Points, in no order, along strands that fork, close into loops and pass close to each other.
In the rows, zero is written as 128.
Two points are linked if the straight distance between their rows is under 105. Some points are linked to none.
(334): [150 111  99 124 129 202 119  62 156  90  90 101 154 127 132 116  69 171
 152 114 160 129 146 116 155 141  99 158 150 108 152 114]
(510): [132 152 146 129 136  82 144 142 112 128 143 134  82 148 126 118 162  90
 135 157 116 114 129 120 128 108 131  85 156 145 119 133]
(956): [115 185 145 116 122 141 136 157 135 191 161  83 161 123 137 157  87 158
 170 116 113 123 132 115 122  64 155 139 109 125  96  98]
(787): [139 179 165 121 141 102 158  96 125 152 130 126 115  94 126 118 131 141
 111 138 132 119 144 132 108  95 149  76 152 152 103  80]
(158): [138 115 154 143  98 104 142 180 108 112  99 187 145  89 127 120 160 117
   7 138 149 122  87 136  60 174 175 114  77 111 165 120]
(823): [118 103 146 165 104  95 135 186  73 153 107 133 146 106 128 140 160 102
  40 140 132  96  76 134  89 104 177  92 106  96 137 150]
(306): [144 127 152 128 111  70 157 182 113  86 114 186 116 121 140 110 178  72
  59 163 146  98  99 141  82 172 148  85 124 140 164 150]
(901): [104  93 100 106 134 139 109 122 142 133 114 114 182 133  90 150  36 169
 176  98 138 156 158 136 147 130 105 138 113 106 126 124]
(128): [132  91 120 119 156 165 113 102 150  66  87 181 129 117 104 101  99 152
 100 128 161 177 155 156 121 209 124 165 101 168 148 114]
(625): [105 185 147  98 124 125 126 143 147 159 184  86 121 126 120 155 108 126
 225 100 104 139 138  98 171  84  93 132 142 113 107 124]
(464): [108 135 126 129 103  66 109  74 126  63 131 119  83 121 140 168 167 129
 100 136 136 131 120 123 200  81 120  72 210 146 115 115]
(450): [ 84 119 123 112  95  84 106  57 128  72 107 100 107 133 144 183 143 135
 120 128 151 128 146 126 221  70 104  85 229 140 133 113]
(14): [113 118 126  86 163 114 143  83 148  53  98 161  79 110 132 107 144 104
  78 181 154 129 163 149 131 153  98  58 197 199 175 132]
(865): [144 154 163 134 140  57 170 181 103 100 120 159  92 137 146 100 175  69
  87 169 130 100 116 133  90 143 141  87 157 155 137 137]
(184): [111  87 126  74 169 155 128  83 168  94  98 145 128 122  89 119 103 144
 133 142 139 165 181 148 132 164  92  92 152 163 168 130]
(302): [144  99 128 137 116 170 130  59 139 100  71 135 146 130 143  95 118 142
  99 139 158 123 135 153 106 167 112 146 159 139 160 122]
(51): [ 97 194 132  99 109 130 112 169 142 181 180  76 155 114 139 174  87 145
 204  94 111 124 128  98 159  67 119 161 129 101 101 103]
(557): [146 151 108 147 141 158 131 123 123 141 156 122 136 113 146 131 110 169
 128 103 124 140 126 115 112 121 160 147  77 125 104  91]
(152): [ 99  97 111 112 126 113 127 130 123 156 129 126 172 119  81 147  65 157
 145 112 127 148 152 135 129 108 131 105 105 110 127 120]
(596): [139 134 132 104 152  83 157 105 136  57 102 170  74 127 144  86 156  92
  76 170 152 111 140 153 106 170 112  73 174 184 161 131]
(263): [115 159 141 116 143 140 129 192 116 190 165 117 129 130 117 150 131 116
 163 132 105 149 115 130 111  94 171 135  76 135 108 123]
(573): [142 169 158 125 143  97 156 166 113 124 140 151  68 157 145  92 181  70
 136 169 121 117 123 139 102 143 141 105 146 172 140 140]
(654): [100  74 112 118 115 101 125 165 110 148 130 143 161 122  67 155  99 138
 111 127 118 147 144 137 132 120 150  74  91 115 130 134]
(508): [123 137 122 132 123  73 134  90 112  72 143 138  63 126 144 129 184 112
 105 149 125 116 129 114 171 115 122  65 183 156 130 132]
(175): [139 110 156 130 156 143 120 147 182 147  96 141 171 149  88  99  79 121
 154 118 113 133 158 170 100 188 111 183 128 139 124 143]
(616): [134 164 127 169  95 116 121  79 105 136 133  79 125 132 188 148 181 124
 119 127 134  87  88 100 170  75 107 160 181  91 104 118]
(837): [127 141 140 167 109 109 137 163  77 169 138 118 126 106 154 139 181 119
  56 131 125 115  80 119 102  92 175 109  90 104 127 129]
(648): [132 116 142 141  97 101 139 130  96  93 115 179 132  77 147 135 180 135
   4 158 151 133  83 110  77 143 167  83  94 103 164 108]
(691): [106 128 135 143  99  81 137 174  87 169 147 120 129  99 104 171 151 120
 101 115 111 113 103 120 144  63 170  69 112 106 116 127]
(566): [115 108 115 133 120 100 135 197  98 156 152 137 138 111  95 156 137 122
 116 114 108 130 114 128 123 104 161  77  78 111 119 130]
(717): [124 138 128 118 116 132 129  87 133 134 120 106 138 117 121 133  95 150
 161 122 132 111 142 116 147 102 106 117 168 118 125 113]
(108): [148 111  91 159 133 155 111 115  94  97 142 140 101 121 154 117 143 150
 105 109 139 150  95 110 140 160 139 168  65 108 119 118]
(598): [114 127 105 152  95 127 115  81  99 123 126 122 148  90 142 144 148 179
  59 113 138 135  97 106 131  93 145 128 107  96 125  89]
(757): [145 128 130 147 113 150 119 163 106 188 132 102 153 147 163 139 126  94
 149 129 125  97 107 128 116  96 138 160 136 115 107 160]
(599): [132 116 174 159 111  90 146 196  95 150  93 160 145 110 137 117 166  90
  33 144 132  97  84 145  56 140 175 114 106 117 146 143]
(432): [129 204 127 126  90 175 110 145 130 167 154  70 127 140 193 158 148 117
 181 142 129 108  96  91 162  61 127 180 159 119 104 125]
(773): [123  76 126 129 146 141 109 136 172  78  91 174 138 142  91 105 108 128
 115 120 123 156 157 160 127 215 116 166 117 164 149 145]
(458): [ 99  44  80 134 101  99 105 150 112 132 122 126 144 161 107 154 116 103
 130 131 118 109 127 133 162 112 118 104 144 120 154 177]
(425): [122 111 117  96 134 176 124  63 169  90  90 104 141 129 124 128  82 158
 167 129 150 123 169 114 169 112  83 119 191 118 162 132]
(638): [120  90 113 120 173 157 111 130 190  86 110 142 126 160  83 107  99 138
 164 107 115 165 160 151 152 202  90 165 120 140 151 161]
(53): [120  87 124 112 135 177 123  58 152  84  76 117 132 140 138 109 105 143
 137 145 147 123 156 141 139 143  95 130 181 145 172 134]
(556): [136 127 146 149 124 138 122 219 117 171 135 154 120 136 131 128 168  78
 117 139 117 130  93 147  91 145 172 157  89 144 129 165]
(462): [115 155 119 124  96 122 127  80 132 138 145 103 146  93 131 161 104 176
 136  93 136 128 134 112 161  82 125 116 156 114 107  82]
(873): [139 130 146 114 164 162 131 149 159 152 119 124 158 144  94 102  72 148
 184 115 117 152 154 147 107 167 116 172 101 129 105 131]
(340): [144 125 148 126 131 133 141 112 129 143 104 151 148 115 125 104 104 144
  96 126 141 129 143 157  68 147 150 125 112 140 135  96]
(751): [119 106 111 140 103 127 114  97  91 112 116 154 145  81 142 139 163 153
  28 137 149 149 105 112 109 126 165  90 100 113 149  86]
(701): [ 95 150 171  72 178  81 146 107 163 121 120 111 126 149  71 111  95 132
 175 145 118 153 177 133 131 116  72  64 167 140 124 150]
(57): [111  87 122  88 144 135 125  76 141  83  94 147 119 120 120 121 133 126
 109 163 148 148 168 144 135 141 106  68 172 174 168 121]
(906): [133  91 154 133 140 115 125 148 170 147  89 141 160 173 104  99 110  95
 144 135 116  98 149 169 109 166 109 147 162 147 138 164]
(126): [135 130 134 150 124 104 129 127 105 133 135 119 104 162 155 127 161  89
 137 136 115  92 111 114 138 102 130 121 157 127 128 155]
(382): [155 161 151 114 170 176 149 123 172 137 127 132 124 128 124  89 105 141
 170 129 125 149 157 154  94 169 119 170 111 151 122 110]
(465): [130 152 162 127 134 117 133 205 119 162 133 152 101 167 133 110 168  60
 139 169 117 125 108 148  95 131 153 140 133 167 140 158]
(966): [142 144 117 137 114 101 142 150  93 108 163 159  77 110 145 127 203  96
  87 148 121 117  95 105 113 145 149  96 104 125 141 133]
(1017): [148 131 138 137 135 158 121 146 133 158 127 118 137 155 150 116 121 106
 164 137 117 104 130 136 111 135 127 173 137 130 114 144]
(815): [132 127  96 143 104 116 120 113 107 133 158 116  99 142 137 142 156 123
 149 120 117 111 116 107 160 109 124 129 129 117 123 132]
(173): [148 146 123 137 120  92 147  97  96  88 139 151  74 118 149 111 192 110
  81 150 132 111 111 115 124 140 126  93 156 142 137 121]
(417): [160 104 127 158 123 170 117  66 124  92  88 138 133 129 163  91 124 146
  90 129 151 122 104 132 106 179 120 191 125 111 147 122]
(550): [143 119  69 150 130 151 109 100  98 100 162 117 108 133 149 146 126 150
 142  99 129 149 106  96 167 131 121 170  80 100 110 119]
(137): [139 152 126 160 105 123 126 117  85 163 142 112 116 121 164 133 188 125
  89 128 118 112  82 106 125  88 153 140 117 102 112 122]
(281): [152 169 145 127 144 184 130 134 155 154 132 114 129 141 158 106 115 129
 178 135 129 129 131 135  97 142 143 187 110 143 119 119]
(269): [114 181 142  88 139 114 141 105 146 138 177 119  90  95 103 133 133 138
 192 114 110 155 154 111 155 113 106  93 129 145 108 103]
(1025): [ 61  31 100  82 129 109 103 146 139 114  99 135 168 168  84 157 103 119
 146 149 126 152 170 147 151 139 122  92 140 153 174 163]
(500): [128 176 122 123 113 155 123 141 134 153 163  89 116 146 154 142 129 108
 209 122 115 112 120  90 166  86 110 157 154 114 113 136]
(330): [109 126 149  93 147 111 140  88 155 122 110 109 140 136  94 122  79 141
 176 132 128 129 175 127 144 104  87  81 181 125 131 135]
(532): [136 183 128 151  86 150 115  94 138 133 127  62 136 130 193 142 149 138
 163 128 138  74 106  95 168  68  94 167 189  81 100 117]
(709): [130 156 148 112 139 129 145  98 139 151 122 128 154 109 111 117  99 158
 129 124 127 132 157 138  98 104 145 100 126 135 115  83]
(509): [131  85 137 159 115 142 119 199  98 196 130 101 160 135 141 150 128  89
 115 121 125 102 100 142 116  93 157 165 108 107 112 200]
(561): [124 164 138 121 142 159 130 192 133 202 152  99 168 131 138 146  93 145
 150 121 112 137 125 135  92  95 176 168  70 135 100 112]
(658): [142 107 131 150 119 118 134 204 107 115 130 170 118 120 128 126 165  94
  85 126 119 121 100 137  94 175 163 134  71 124 139 157]
(1024): [117  71 107 145 113 122 116 186 105 170 140 113 167 151 108 157 101 108
 139 115 116 117 116 137 133 103 134 143 110  99 114 179]
(471): [134 190 112 136  90 167 114 127 127 154 152  64 152 116 178 148 118 149
 156 108 134  98 114  94 158  76 115 181 147  89  92 102]
(289): [145 109 126 151 158 155 121 129 139 100  84 163 155 116 110 112  81 166
  91  87 151 171 130 144  99 189 153 173  67 146 118  88]
(142): [130 175 137 172  97 122 121  81 107 150 137  83 126 112 197 135 190 155
  86 123 126 113  78 102 145  72 136 153 147  91 106  95]
(535): [116  95 116 118 164 127 112 162 194 115 129 135 124 185  90 111 119 110
 171 121  94 139 157 153 143 196  83 176 122 144 137 182]
(1022): [160 131 111 169 121 161 108  84  99 134 129 105 126 139 185 110 153 140
 107 125 133 112  88 108 121 137 127 193 112  94 126 138]
(748): [107 179 175  69 171 108 144  89 172 118 151 117  96 114  92 120 116 135
 190 129 115 155 169 122 157 110  73  79 165 139 109 134]
(516): [115 110 114 101 144 133 129 100 147 112 137 149 119 123  94 123 108 138
 156 128 121 156 164 133 134 151 105  91 127 141 131 130]
(534): [153 117 107 151 136 135 127 163 106 107 144 166 105 116 128 126 148 115
  98 113 127 142 109 119 107 168 161 141  55 121 126 122]
(249): [135  74 108 145 128 136 114 162 132 144 125 128 162 158 104 128  95 110
 145 111 120 126 123 151 133 151 124 170 112 113 120 165]
(721): [131 181 135 110 131 130 140 128 118 143 180 129  83 114 134 140 160 127
 160 118 111 139 134 107 142 105 145 114 113 137 110 105]
(842): [118  97 143 131 162 101 124 171 191 138 116 134 127 191 101 107 135  88
 159 136  97 106 148 153 123 171  94 144 157 155 145 194]
(160): [129  80 100 135 141 151 103 153 153 132 103 123 183 150  97 136  43 151
 160  98 134 146 138 145 136 162 112 180  99 104 107 137]
(819): [138 101 141 111 135 105 144 129 140 123 100 175 141 111  97 105 123 122
  93 142 139 133 155 161  86 168 136  94 123 157 142 110]
(416): [147 106 111 122 177 153 129 123 147  91 111 165 128 122 104 111  89 162
 134 106 144 184 149 140 129 193 124 159  72 148 113 100]
(117): [140 137  82 151  99 154 115  89 115 105 166  97  95 143 156 145 148 143
 164 102 125 121 105  87 187 119 104 171 122 100 122 136]
(856): [115 114 105 139 102 114 121 178 101 181 170  98 143 135 119 169 116 110
 163 104 109 112 111 116 157  72 126 139 125 101 111 155]
(650): [125 131 103 122 136 140 121 152 125 141 168 119 124 139 108 142 116 128
 183 118 106 147 131 120 146 131 124 149  92 112 117 144]
(140): [139 166 133 138 111 120 135 136  96 142 167 131  86 113 153 135 185 123
 113 126 122 123 104 108 121 103 163 109 102 135 114 107]
(920): [115 146 128  83 155 110 139 127 145 137 172 138 107 121  85 123 124 142
 183 122 108 165 160 122 126 140 101  99 101 136 111 125]
(778): [157 113 102 150 130 196 120  60 132  77  96 113 130 128 163 105 105 167
 123 118 153 133 121 117 143 163 110 188 121 104 141 120]
(329): [142 122 147 131 121  98 145 147 108 118 118 177 123 117 123 104 156 108
  71 144 138 118 119 150  77 163 150  97 119 140 145 119]
(213): [127 138 103 149  93 136 115  82 117 141 133  92 158 109 154 152 119 177
 112 109 134 115 114 109 148  81 126 152 133  94 110  99]
(860): [143 114 127 113 148 174 136  82 162 108  97 127 147 120 104 106  69 167
 158 122 143 139 164 135 125 157 102 138 135 124 142 117]
(438): [133 154 150 115 142  92 151  97 130 114 130 136  95 124 119 109 132 121
 127 144 125 116 152 131 130 113 113  72 177 154 112 109]

A piece is two or more points that can be reached from each other along the links. Count, over all rows, the pieces, the separate loops (a circle has one, a figure eight two, a Y none), the forks (points with three links) and the tips (points with one).
pieces | 4
loops | 4
forks | 7
tips | 7

A fork is a point with three links, a tip a point with one. Leave the first point through the second and follow the links. Name the first fork or tip that comes.
(462) / (213) | (137)
(128) / (773) | (1024)
(281) / (382) | (289)
(142) / (616) | (263)
(823) / (599) | (269)
(573) / (465) | (510)
(126) / (815) | (573)
